Each row is a point on a landscape with many valleys, with its height.
A ball rolls from a point to the lowest of its 2 nearest points, and stops where none of them is lower. Distance is the straight distance between rows; heights are no part of it.
zino: [108  55 105 122  77  69  99 109  92  86  89 102 118 106  74 127  97 123
 113 151  74  79  82 104  86 101  87]  height 595
vaza: [ 86 119  98  69  96  85 115 102  88 143  90 114 126  95 120 111 112 101
  92 112 115 110 112 118  91  93 102]  height 885
Nibi: [108 100  87 123  80 129  94 113  92 105  95  87 107  79  92 125 115 108
 103  92 136  85 110 111 125 104 139]  height 740
fuvig: [103 111  97 104 117 111  66  73  79 111  98  82  95  98  77  66  94  95
  89  74 112  88  72 124 120  81  86]  height 484
repem: [111  96  81  74 114 110 112  86 129 101 100 123  69 114 120  93  78  94
 123  85 108  98  87  85  88 106  86]  height 777
fured: [ 78 145 105  79 110  74  92 101 108 137  96 101 116  78 139  94 126  71
  83 109 109 113 132 105  88  88 105]  height 918
pog: [ 97 121 122 101 137  97 126  92  98 104 104 121  98 130 134  70 109  75
  85 110 138 143  92 117 101 118  88]  height 426
Fut: [ 99 119 114 118 108 113  81  90  79  99  94  83  93  85  82  90 120  78
  89  80 124  93  82 107 116  97 105]  height 556
Nema: [122  96 117 117 102  65  76  61  98 103  91 104  88  92  84 107  96 117
  99 106  72  69  69  92  82 110 108]  height 793
davef: [106 116 129 125 124 101 110 119  82  81 106  92  92 119  76 116 130  94
  88 104 123 126  96 117  85  98 105]  height 525
reneb: [114 100  97 125 103  97  89 110  74 101 103  87  84 120  66 122  88 134
  96 108  83 101 109 106  83 103  97]  height 553
Masi: [ 88  74 107  85  80  81 109  95  81  95 112 109 133 100  50 105 102 131
  89 142  96  68  78 120 104  85 106]  height 464
vamut: [117  77 117 124  84 101  95 107 104  70 119 102  85 114  77  94  72 143
  98 101  80  99  99  94 121 103 117]  height 664
rar: [ 77  98  92  99 105 108  78 107  91  78 101  92  74  98 103  65  89  75
 112  90 122 108  45  95 131 104  91]  height 688
Sifib: [107 100  96  96 115 141 131 100 105  86 107 118 114 111 121 123 108  85
 102  72  90  85 147  94  82  94  79]  height 376
Duf: [ 94  82 126 121  89  71  73  85 124 100  96 106 110  79  90 111 103 114
  92 111  67  65  85  68  95 103 113]  height 820
kevo: [111 119  72  73 112 104 104  91 122 153 113 111  81 103 127 111  91 111
  88  80 122  87 112 105 103  81  95]  height 821
Fona: [ 95 112  90  92 114  85  76 105 146 128 107 110  90  82 131  71  91  67
  96  72  91 104 146  97  93  80  92]  height 689
lifi: [104 111  92 122  94 120  88  89 104 104 106  77 109  78  94 112 124 101
  85  71 119  82  86  93 142  91 115]  height 645
gepes: [ 68 115  71  81 113 104  81 113 110 107 100  87  93  96 100  82 102  77
 108  88  76  95 119  78  92  83  71]  height 617
gazu: [ 78  85 119  94  69  88 107 143  69 106  81  84 110 115  73  96  90 125
 120 122 116 111  97 121  98  91 120]  height 311
fizo: [105 119 114 121 116  94 113  81 110  92 100 121 111 104 142  74 124  65
  83 103 120 131  97  97 121 121  98]  height 491
Tuf: [100  86 112 101  84  98 126 130 124 146  82  88  88  96 127 100  74  85
 118 113 125 116  98 105  96 128 117]  height 615
dafiz: [119 113 123 117 117  93 127 110  66  87  80 103  96 108 105 102 130  92
 100 112 125 129  84 139  70 102 119]  height 578
bamot: [ 82  88  99  98  86  84 107 146 131 136  82  93  85 106 103 114  80 103
 129 113  97 104 101  88  79 116  96]  height 647
Bidap: [ 91  91 117 109 119 104 119 124 109  83  94  77 114 129  75 136  99  95
 133  83  90  73 132  90  78 103  82]  height 365
dit: [106 102  86 117 111 120  82 116  79  78  99  90  80 102  90  86 103  87
 101  97 110 118  88 100 106 110 105]  height 633
romug: [119  72 107  81  90 103  95  64  80  71 107 114 155 101  79  70  88 119
  86  96  93  96  74 126 118 106 100]  height 406
begad: [ 96 112  84 120  89 117 121  93 124 115 116 119 111  86 121 140 116 112
  89  88  75  73 144  76 105  95 103]  height 203
Paka: [ 94  97  68  61  88 129 112  84 103  86 119 100 108  83 106 116 110 113
 103  93  96  82 105  88 107  88  96]  height 711
rusa: [ 87 110  77 106  97 134 115 119 109 104 114  89 120  92 119 131 113  87
 108  65  94  69 146  69 102  87  83]  height 316
vigi: [107  83 123 101 107  87 114  95 116  87  81 102 123  93 139  76  96  50
 114 101  89 124  85  92  97 141  93]  height 601
bem: [105 109  76  64  98 101  96  70 105 102 109 122  77  95 126  89  99  98
  99 106 113 101  71  80 115  97  96]  height 753
tupa: [ 64 134  78  69 106  97  62 101 106  92 102  96  97  71 112  82 112  71
 103 106  56  98 134  68  78  85 101]  height 576
matoz: [101  81 100 110  66 100 112 139  64 114  86  95 120  89 113 100 100 111
 103 123 119 131 101 129 114 108 122]  height 458
zet: [108  78 124 133  87  62 127 103 119  95  97 115 111  88 138 102  84  94
  97 120  66 121  92  70  98 136 100]  height 663
Rifu: [ 88  97  79  78  77 111 119  79 113 106 134 102 134  85  86 110 110 131
  81  97  99  65  87 103 125  79 114]  height 655
mokuv: [ 99 104 115 103 100 126 108 116 106  72  95  87 108  84  89 127 122  80
 119  97 139  97 102 116 108  98 136]  height 803
Sabol: [103 100  93 107 105 120  90  85  67 106 104  81  92 129  73  68  81 119
  85  78 123 116  76 126 129  88  75]  height 422
zes: [ 97 101 110  92  91 118 131  92 107  68 127 106 105  87  81 138 129 104
 100 123 124  82 110 110 111  91 134]  height 794
gekir: [119 106  52 116 103  92  81  82 105 141  94 112  79  89 136  96 100 113
  83  81  81  96 104  84 110 108  84]  height 577
Gima: [108 124  97 118 109  82  94  91 116 131 107 121  89 100 118 113 110 107
  80  86  72  95 114  67  84 102  82]  height 474
Fiseg: [105  85 110 108  79  92 116 116  95 127  76  94 120  85 142  81  85  87
  92 119 118 131  91 103 115 131 125]  height 566
detu: [ 92 118 115 125 117  89  80 120  82  91 107  73  82 116  50 117 107 119
  99  93  96  78 108  85  98  93 105]  height 626
Mam: [ 91  84  85  84  86 100 114  99  94  71 109 106 112 103  99 106 105 107
 114  94  96 103  76  97 119  97  78]  height 732
buru: [115 102  88 133 122 115 130  92 108 121  98  78 121 114 109 132 117  98
  93  68 114  92 105 110 100 113  65]  height 534
sozi: [101  96  84  77 118 132 116 120  98  79  91  88 114 121  89 125  90  99
 116  79 100  86 148  98  80  97  84]  height 290
Dadu: [ 93 109  89  73  90  81 114  98 124 159  95 120 110  98 150  98  98 106
  87  97 125 110 103 111 119 100  96]  height 852
todos: [103 116  95 115  96  79 111  78 109 116 107 123 105  95 103 134 115 127
  79 112  59  75 140  79  79  90  90]  height 370
pepos: [136  81  94 110  92 118 107 112  72  55 112  93 109 125  95  88  91 110
  94 107  90 145 105 123 120  99 111]  height 206
Tuk: [ 97 106  58 114 118 132 126 103 105 110 102  89 112  96 120 128 116  86
 100  69 117  80 117  91 115  96  59]  height 448
sazi: [ 94 121 106  58  87 121  79  95  95  68 102  88 104  67  80 110 114  89
 112 111  77  86 135  86  75  91 140]  height 463
gupu: [110  78 108  83  84  98  89  93 119 101 106 112  81 105 119  40  55  97
  99  90  91 122  77  90 122 107  94]  height 738
vodom: [ 86  98  81 116  92 107  95 127 103 116  93  94 111 111 111  91  87 100
 106  80  70 101 134  72 102 103  66]  height 662
lono: [104  99 106 104 102  89 100  97  67 118  80 100  84 107  73 118 101 123
 108 113 101  89  87 120  64 100 102]  height 482
musu: [ 94  57 116 113  70  75 108 113  99  76 103  99 107 125  74  97  74 133
  98 137  82  94 102  96 109  97  95]  height 635
nagu: [ 94 100 129  72 106 105 117  97 106  83  89 128  94 114  99  94  95  88
 114 115 120 130 108 109  72 113 114]  height 269
Kemur: [108 108 109  68 110  90  70  81  98 130  93  91  70 104  74  85  81  94
 107  88 100  76  69 116  76  85  87]  height 747
gusa: [ 78  98  80  79  99 111  76 103 114 106 105 103  66 107 103  46  61  92
 109  91 117 121  74  96 133  81  84]  height 719
Toz: [119 114  78 105 103 109 111 108  48  77  91 103  85  91 110 117 145  94
 101 119 113 122  90 123  80  88 113]  height 656
bikaz: [ 91 101  92  91 114 104  83 132 148 137  88  94  79 100 119  72  79  61
 119  77 116 112 111  99  93  99  96]  height 712
ritu: [ 99  99 106  81 112 110  75 110 129 118  87  87  80 108  78  74  71  83
 120  71 104  87  97 103  90  89  99]  height 730
laguv: [ 73  84 119  94  88  79 102 129  82 106  86  92  91 122  63 117  86 117
 128 138  98  94  93 108  75  98  93]  height 402
bada: [100 101 112  82 102 102  95 104  98  54  90 110 110  95  94  92 109  69
 120 107  93 118 111 101  78 114 100]  height 332
mel: [ 88  87 104 130 106  94 104  94 103  89  82 104 136  88 144  81 109  67
  90  98  88 120  92  82 123 123  77]  height 562
Lud: [125 111  76  96 131 114  90  77 130 128 109 107  61 103 116  84  83  85
  93  68 117  93  90  98 110  92  88]  height 795
nozug: [ 99  83 105  91  83  99 100 107 104  97 107 102  83 109  90 105  82 120
 111 106 115 100  83 105 115  97 109]  height 695
tar: [126  70 105 120 105  76 121  89  99  77  99 103 101  87 142  89  89  69
 106 109  75 122  67  77 103 145  96]  height 628
rur: [105 111  97  83 103 119 130  96  71  66 118 106 101  99  97 131 139 103
  89 115 125 113 102 126  93  82 121]  height 739
lopi: [110  99  89 110 118  97  87 106 101  71 104 111  54 112  94 102 117  81
 105 100  89 124  82  74  87 118  91]  height 685
lezo: [ 74 125  94  92 106  91  72 118 103 144  68  94 107  68 121  84 105  61
 105 113 100 107 130 116  69  91 111]  height 942
mizi: [106  78  93  93  88 116  94  85  64  71 111 104 119 116  86  72  88 122
  88 101 109 130  82 130 135  96  87]  height 328
Pilup: [119  81 116 110  93 112 107 102  91  39 120 110  81 116  93  97 101 110
  99 108 110 124  66 111 120  97 121]  height 306
Pifim: [100  82  92 136  80  78 108 125  94 110  84  91  93  96  90 143 103 117
 116 141  85  91 113 101  83 114 103]  height 514
fer: [ 97  93 105  61  80  95  95  79  78 103 109 113 148 103  60  84  89 139
  87 105  97  88  91 142 109  89 116]  height 299
lozo: [103  88 101 134 103 113  69 103  89  91  84  63 111  76 106  57  76  66
 105  94  83 101 100 109 132 117 111]  height 780
komoz: [104  99 114  90 108 109 129  95  88  87 102 121 110 117 120  90 104  99
  90 110 138 149 100 128 102 114 106]  height 352
gepag: [ 88 128 104  83  89  88  86  61 106 115 131 105 115  81  93 109 114 145
  62 114  80  74 108  93  98  79 131]  height 888
fupem: [100  81 119 105  90  94  77  99 103 100  88  84 108  93 103  66  84  90
  96  84  88 109  76  92 123 107  91]  height 755
kat: [106 102 125  98 101  98 118  80  74  60 121 120  94 120  85 100 110 126
  77 113 120 123  64 124 107  87 113]  height 384
mami: [ 82 145  93  72 115 119  75  82 101  79 113  81  99  74 100  99 131  80
  84 109  91  89 127  72  62  92 120]  height 523
dife: [117 107 105  94 107  83  83  81  91  91  93 125  80 105 111  83  96  92
 102 114  94 109  71  81  90 119 100]  height 721
nekan: [ 92 108 100 119 108 101  93 118 108 114 100  68  76 109  70 119 101 112
  98  71 104  84  84  72 101  99  71]  height 625
nalok: [110 100  90 127 117 111 118  99 120 123 101  96  77 119 100 125  91 111
 106  68 106  77  90  89  94 107  77]  height 583
nom: [ 90  81 102 118  73  85 120 137 122 124  98  97 102 114 113 107  69 123
 113 101  68  96 126  71  98 107  89]  height 679
Remu: [ 83  89  98 113 101  83 127 122 120  97  84  90 102 109  86 149 109  97
 137 118  87  79 125  89  65 114  84]  height 421
Rul: [103  94 123  97  82  87  78  69 111  99  99 121 129  80  85 102  95 126
  84 107  68  68 120  94 107  88 128]  height 851
lup: [ 77  94 102  93  82  95 118  99  99 105 124  96 124 103  68 122 114 137
  92 121 108  67 102 105 121  79  97]  height 579
nubop: [129 107 120 119 130 112 121  86  87  60 120  96  91 125  79 118 113 112
  77  86 124 120  83 129 110  89  99]  height 459
rud: [110 119 131  90 114  69  74  71  99 126  92  95  73  97  73 106  99 100
 106 107  89  65  73 104  55  91 115]  height 768
Zubo: [120 112  71 105 105  83  68  77 128 145 103 111  93  73 139  78  89  98
  78  73  90  96 138 107 106  89 103]  height 653
gad: [ 81 112  97  67 106 116  73 107  85  62  90  94 101  91  75  75 104  77
 122 108  78 102 131  91  92  96 107]  height 395

Call two points neighbours if one is among the 2 nearest of the other. Go from one point of each pair to the other, from neighbour to neighbour, staying as low as possible. Name the highest point that can't be avoided.
mizi and fer -> romug
pepos and begad -> Mam
gazu and begad -> detu
nagu and rusa -> nom
sozi and rusa -> Sifib

For each start below, name the point where the ball stops.
rud -> begad
tar -> nagu
nozug -> sozi
Toz -> pepos
zet -> nagu
